Points, in no order, along strands that fork, close into loops and pass close to each other.
(in the rows, 128 means zero)
Points whose rows are less than 125 apart are linked; no others are.
(989): [136 118 127 135 120  80 139 140 175 163 119 120 120 148 119 144 126  93
 158 147 129  71 138 136  77  93 174 125 140 109 161]
(512): [113 121 163  92 108 132 174 124  99 110 128 105 128 143  91 114 100 136
 103 161 145 134 130 112 155 154  45 125 112 191  98]
(95): [147 144 144 161 134 147 150 138 109 210 198 102  91 167 101 166 116  71
 155 111 170 106 177 158  72 102 208 158 123  72 164]
(943): [ 96 108 131 135 167 186  99 143  65 171 181 112 127 134 140  88 132 128
 126 103  82 116 141 131 115  86 126 129 221 118 136]
(587): [173 101 113 118 115 134  90 144 176 119  99 131 153  90 106 122 149 124
 109 112 100 158  98 144 149 138 166 107 103 125  94]
(871): [ 70 168 144 128 130 122 164  78  60  85 163 113 135 145 154 128 114 136
 119 128 141 128 118 113  93 123  53 156 155 157 102]
(718): [153 147 117 108  93 124 127 144 115 111 134 138 152 159 102 133 138 114
 132 111 143  97  77 140 101 152 123 133 118 148 126]
(32): [154  95 141  96  94 117 137 162 143 160 128  96 139 149  84 127 125 112
 138 128 112  94 139 144 104 109 125 108 147 180 112]
(318): [102 162 116 140 121 140 147 100  96 117  93 156 147 125 180 138 156 149
 140 114 152 129 146 115 123 148 123 131 105 130 121]
(258): [170 108 155 113 128 153 165 115 129 156 154  72 125 157 129 137 144 107
 137  75 117 143 168 150 126 107 170 165 150 135 120]
(114): [109 113 139 108 103  93 186  93 127 114  86 111 113 152 174 117 140 143
 124 129 112 145 178 115 123 130 102 124 138 147 138]
(793): [ 58 122 117 133 138 121  89 134  94 137 161 122 145 103 145 105 128 126
 112  97  71 111 131 122  61  72  86 113 209 152  93]
(206): [189 111  63 119  64  99  79 155 129 112  84 162 124  84 104 103 140 161
 107 152 109 141  79 150 159 174  70  72  80 142 114]
(653): [124 159 157 148 158 126 137 143 183 145 157 106 144 132 103 185 130 100
 161 100 174 108 161 118 101  88 187 164  77 112 139]
(374): [202  84 138 107  94 102 115 144 194 113  84 119 105 104 106 103 117 159
 101 121 123 197 111 112 195 161 137  97  35 146  89]
(665): [114 164  81 148 115 119 100 113  69 101 143 159 146 134 183 126 145 162
 122 116 138 124  77 144 103 134  90 156 168 130 134]
(68): [135 169 106 129 142 161 103 151  92 124 162 148 143 150 110 130 137 114
 123 120 151  78  74 130 115 137 114 169 130 135 150]
(435): [172 122 101 142 113 123  80 154 179 111  93 169 150  98 102 148 152 114
 128 103 124 123  73 142 135 147 181 103  90 109 123]
(641): [128 169 143 129 171 143 130 136 180 130 125 108 157 116  94 159 138 109
 154 120 153 104 153 106 130  95 159 145  95 113 124]
(702): [184 148  68 111 142 158  62 117 131 100 100 154 145  69 124  73 138 158
 107 135  79 122 110 137 184 110  94 111 127 129 125]
(228): [104  94 148 102 136 123 134 142 148 128  87 122 137 116 100 114 109 107
 111 151 123 157 158 110 150 152 114  90 105 155  92]
(145): [159 108 128  96  36  83 145 145 153  96  87 143 120 124  98 141 130 142
 111 136 136 143  95 136 130 192 104  82  54 169 108]
(100): [ 52 162 148 116 168 133 144 106 108  77 122 107 130 100 127  97  97 142
 127 163 106 127 165  84 138 113  37 107 166 129 124]
(196): [ 28 142 122 167 144  97 116 124  80 139 168 126 120 133 160 119 106 122
 126 126  97  97 144 115  37  80  94 126 199 133 113]
(759): [156 132 105 160 108 120 114 127 172 150 132 162 128 128 160 169 159 130
 145  72 168 128 108 157 117 122 228 163  97  70 163]
(18): [120 114  95 110 149 107 120  90 102  98  85 153 116 105 144  90 118 115
 109 154 134 148  91 111 170 169  55 128 123 134 128]
(445): [186  88 126  92 129 184 100 126 133 154 167 127 131 131 122 106 178 133
  93  90  71 118 117 172 157 119 183 142 168 132 148]
(577): [ 84 156 176 149 162 123 208 101 132 153 177  89 106 170  99 200 100  72
 161 160 164 112 188 130  71 133 146 131 109 110 136]
(916): [ 81 138 180  92 132 143 205 104 114 117 144 100 133 127  88 159 113 108
 124 154 152 116 157 116 135 146  62 122  98 196  94]
(651): [ 91 130 162 107 130 128 204  88 110 127 124  86 115 152 150 134 125 127
 142 125 126 136 206 119 112 121 106 131 139 150 130]
(504): [ 72 153 145 114 177 141 163 108 119 127 121 123 139 122  98 150 125 102
 128 152 161 105 141 104 125 138  83 132 105 150 111]
(850): [129  93 143 111  99 106 132 139 154 108  60 139 120 108 127 109 121 157
 106 171 108 166 159 105 164 159 107  70  88 154 105]
(340): [148  91  75 107 107 107 106 135 111 154 103 146 125 138 150 100 140 126
 119 119 104 131  89 146 135 146 115 124 158 143 137]
(35): [101 173  88 152 154 146  95 148  81 150 194 145 126 151 129 142 133 108
 105 124 135  69  98 131  77  93 112 190 161 121 154]
(190): [ 76 183 166 173 168 152 205  90  99 163 192  77 113 169 104 193  98  94
 155 143 150 120 214 133  64 122 129 134 125  88 111]
(578): [133 130 127 113  95 103  77 149  91  87 142 100 127  88 113  59  74 180
  77 178 121 160  95 119 178 121  24 106 149 164  82]
(741): [136 150 121 153 147 143 131 120 118 159 126 120 118 154 129 137 125 101
 150 133 149 116 140 128 120 132 172 156 150  65 146]
(860): [116 112 151 108 123 144 135 162 134 159 144  80 145 130  69 125 107 110
 128 139  92 107 161 138 108 107  99 103 158 179  85]
(312): [113 135  90 138 134 124  30 165  91 110 149 151 150  68 135  77 112 162
  90 138 112 121  81 139 141 100  58 109 168 155 104]
(762): [140  86 100 111 127 141  84 142  89 144 125 145 133 121 148  75 135 143
 102 119  90 150  99 138 151 136 104 110 169 153 117]
(329): [ 83 156 143 137 190 176 159 122  93 155 166  82 124 143 110 135 111 103
 155 119 122 119 181 121 116 110 103 138 165 114 121]
(767): [ 95 144 133 148 142 147 149 115  69 162 152 107 124 163 151 127 121 102
 141 121 136 124 160 132  87 130 137 146 172 101 126]
(787): [198  82  95 132  92  93 129 141 179 136  83 142  98 151 172 130 152 155
 159 102 138 166  99 140 162 155 183 122 106 107 161]
(167): [ 83 134 202 118 167 122 224 101 146 120 158 100 109 153  81 195  96  77
 156 183 169 122 167 118 111 146 128 129  93 127 136]
(440): [136 160  99 106 165 165  92 114 123 102 124 115 149  94 119  87 128 132
 118 125 102 118 124 113 160 100  84 135 151 127 108]
(484): [ 93 164 142 129 172 132 145 129 162 121 102 129 141 118 107 151 120 109
 143 157 152  98 153  97 129 123 121 123  98 127 132]
(736): [146 112  95 108  42  92 117 134 130 100  91 144 128  90 104 120 130 159
  79 151 126 151  92 147 136 191  54  81  63 163  85]
(330): [167 115  86 151 107 116  88 151 187 128 108 185 133 114 135 167 161 124
 146  86 126 117  63 165 120 145 208 118 100  95 153]
(494): [ 72 154 149 161 150 103 156 111 155 127 106 146 132 137 135 175 119 103
 141 160 156 114 158 110  85 129 168 135 102  91 126]
(79): [162  75 175 106 100  76 153 136 200  97  90 132  97 114 111 128 110 143
 107 148 152 197 129  90 186 165 137 108  25 152 113]
(947): [141 112 174 130 119  74 149 111 203  81  86 144 121 109 129 160 119 132
 141 140 169 161 120  99 166 145 157 125  54 127 133]
(636): [ 90 163 139 156 197 189 159 123  65 177 204  65 108 145 111 135  97 111
 161 117 115 115 197 131 102  97  87 135 192  89 142]
(11): [178 147  71 134 119 164 104 105 128 105 122 175 139 114 157 145 187 149
 120  92 117 127  65 166 155 163 156 153 119  92 157]
(618): [155  86 144 111 104  81 129 154 181 152 119 110 131 142  98 138 123  89
 149 131 126  93 127 132  93 106 167 110 137 145 135]
(74): [103 128 131 113 104 141 106 148 110 127 143 104 163 104 103 112 125 143
 103 112  78 119 136 131  95  93  82 104 180 173  71]
(606): [140 113 147 152 144  85 119 127 204 105  83 137 133  99 148 138 121 136
 156 129 164 163 143 104 168 118 180 139  86 103 142]
(866): [ 84 137 188 149 121  81 185 112 165 106 124 150 124 152 129 191 112  98
 155 168 175 134 154 115  93 150 191 126  73 124 130]
(559): [105 119 205 111 161 150 208 102 150 106 118  97 102 137 120 149 108 150
 154 175 157 164 182  78 184 144 115 111  84 144 132]
(443): [162 129 136 103  79 106 156 124 155 103 105 132 135 151 107 143 141 123
 134 110 151 125  95 128 124 163 136 117  76 159 115]
(214): [ 78 118 207 119 119  95 213 120 149 102 131 123 120 156 110 182 102 102
 140 190 143 137 171 122 105 148 155 116  97 146 133]
(706): [132  90 121 107 153 168  84 148  74 156 164 118 125 129 151  62 123 144
 117 115  84 129 117 133 149  99 106 132 211 150 136]
(828): [137 127  65 141 148 139  19 154  98 117 152 180 149  66 132  94 139 156
  81 134  89 114  53 162 148 110  90 119 163 142 126]
(354): [178  79 111 110 110 155  99 134 155 147 129 142 143 124 131 128 175 127
 111  91  85 140  91 160 136 130 200 127 150 120 125]
(877): [129 106  86 122 141  97 126 106 128 131  72 147 106 129 153 101 118 103
 127 148 124 136 111 130 150 156 107 129 151 107 153]
(817): [171  97 118 121 111 107  98 146 174 118  55 147 119  80 113  97 114 155
 110 161 111 173 135 111 193 155 122  71  64 139 102]
(514): [152 146  96 126 135 172  66 158  94 120 175 167 144 135 118 116 157 131
  93 114 112  87  62 158 134 138 143 157 154 127 161]
(58): [138 142 110 153 164 175  96 131 130 153 116 148 133 127 137 122 132 116
 139 124 123 115 129 130 147 118 192 144 151  64 145]
(432): [120 124 188 157 161 127 159 133 161 144 129  94 123 144 132 141 101 137
 182 150 174 168 193  94 158 110 180 139 108 102 141]
(474): [103 165 133 111 163 156 131  91 111  82 101 114 138 101 134  95 118 151
 128 145 118 130 150  84 165 120  66 116 137 125 118]
(434): [140 113 160 172 122  88 127 130 186 138 109 128 130 131 159 146 114 142
 173 123 176 157 164 112 138 107 203 152 109  87 160]
(511): [146 158  68 152 105 143 115 103  90 117 127 178 132 136 176 137 166 155
 126 101 127 128  73 161 115 162 138 155 147  91 149]
(171): [202 137  88 108 111 163 114 108 124 100 103 160 132 120 155 132 182 161
 125  91 131 149  77 138 177 163 132 133  85 124 144]
(609): [201  78 134 107 101  99 137 147 175 144 103 113 108 154 140 113 134 137
 152 102 137 157 117 129 162 136 175 129 103 132 159]
(385): [ 98 125 106 156 165 175  79 145 100 162 135 150 137 116 143 106 140 126
 121 115  87 109 126 122 110 103 155 127 186  88 131]
(378): [ 97  93 159 100 103  86 185 111 145  94  68 128 109 127 165 125 132 152
 107 156  94 164 188 101 140 135 109  93 114 149 129]
(51): [139 113  82 134 140 147  39 167  82 128 179 185 144 116 142 101 143 146
  90 125 112 112  38 175 141 134 116 136 173 143 152]
(373): [159 125 141 156 105 129 118 140 157 177 168 134 125 146 141 164 142 126
 153  92 160 117 138 158 100 101 249 161 129  74 154]
(158): [124 130  89 146 113  84 126 145 146 148 101 169 116 152 134 139 126 102
 149 138 149  75 106 142  86 133 146 124 129 108 172]
(375): [128 151 117 137 113 105 163  84 140 105  67 161 122 121 178 154 155 151
 142 132 164 136 131 111 137 152 135 132  88 108 139]
(536): [126 143  82 159 123 125 107 152 136 159 138 176 115 164 117 155 142  90
 136 114 144  66  79 143  78 135 182 144 121  88 167]
(566): [119 161  80 162 142 149 101 145 112 172 175 157 103 162 113 147 141  90
 109 124 126  58  95 144  68 104 167 185 149  79 169]
(913): [185 117 155 109 128 194 129 138 125 149 173  96 139 147 111 118 157 137
 123  96  90 108 140 157 145  95 178 156 170 132 140]
(278): [109 114 141 102 102 111 149 126  84 101 121 109 121 140 134  93 107 148
  92 143 112 156 121 116 135 146  45 122 145 194  89]
(500): [128 134 134 171 116 130 134 133 123 225 171 122 105 150 134 156 131 107
 147 113 157 106 182 152  63  82 229 144 141  63 152]
(628): [ 86 132 156 127 129 128 143 107  58  94 160  93 123 144 151  97 102 144
 111 103 111 162 131 111 124 118  47 143 187 171  96]
(103): [146 116 193 134 153 139 173 121 155 127 118  96 109 154 129 135 107 145
 170 135 177 182 161  85 186 139 162 139  81 129 133]
(714): [ 90 170 109 139 121 125 132  92  80  91 121 138 147 127 174 128 142 149
 117 116 127 124 121 121  91 126  85 149 150 133 112]
(942): [ 44 154 166 127 155 140 170 102  96  88 147  78 117 125 134 101  92 132
 150 137  85 142 185  91 114 107  50 103 200 115 125]
(645): [196 101 157 122 111 128 157 127 156 155 146  83 110 164 140 130 138 127
 157  88 145 150 154 139 149 114 192 161 121 112 161]
(594): [ 95 135 125 123 130 109  56 163  80  96 170 110 147  79 139  83  86 159
  79 133 128 155  88 134 148 103  39 119 160 181  78]
(184): [208 127  57 112 104 139  50 141 138 109 101 165 139  58 104  84 140 164
 108 144  92 124  88 154 180 135  93  89  88 136 130]

A tip is a point with one link. Name the tips that can be reached along the links from each point below, in the order of the rows.
(206): (196), (578), (942)
(58): (18), (636)
(354): (95), (787)
(817): (228), (651), (559)
(866): (653), (190), (171), (375)

A piece is two or more points that can be reached from each other along the links. Count, over all rows, the pieces, the separate loops (a circle has one, a figure eight two, a Y none), the forks (points with three links) and the tips (points with one).
pieces: 5
loops: 0
forks: 4
tips: 14
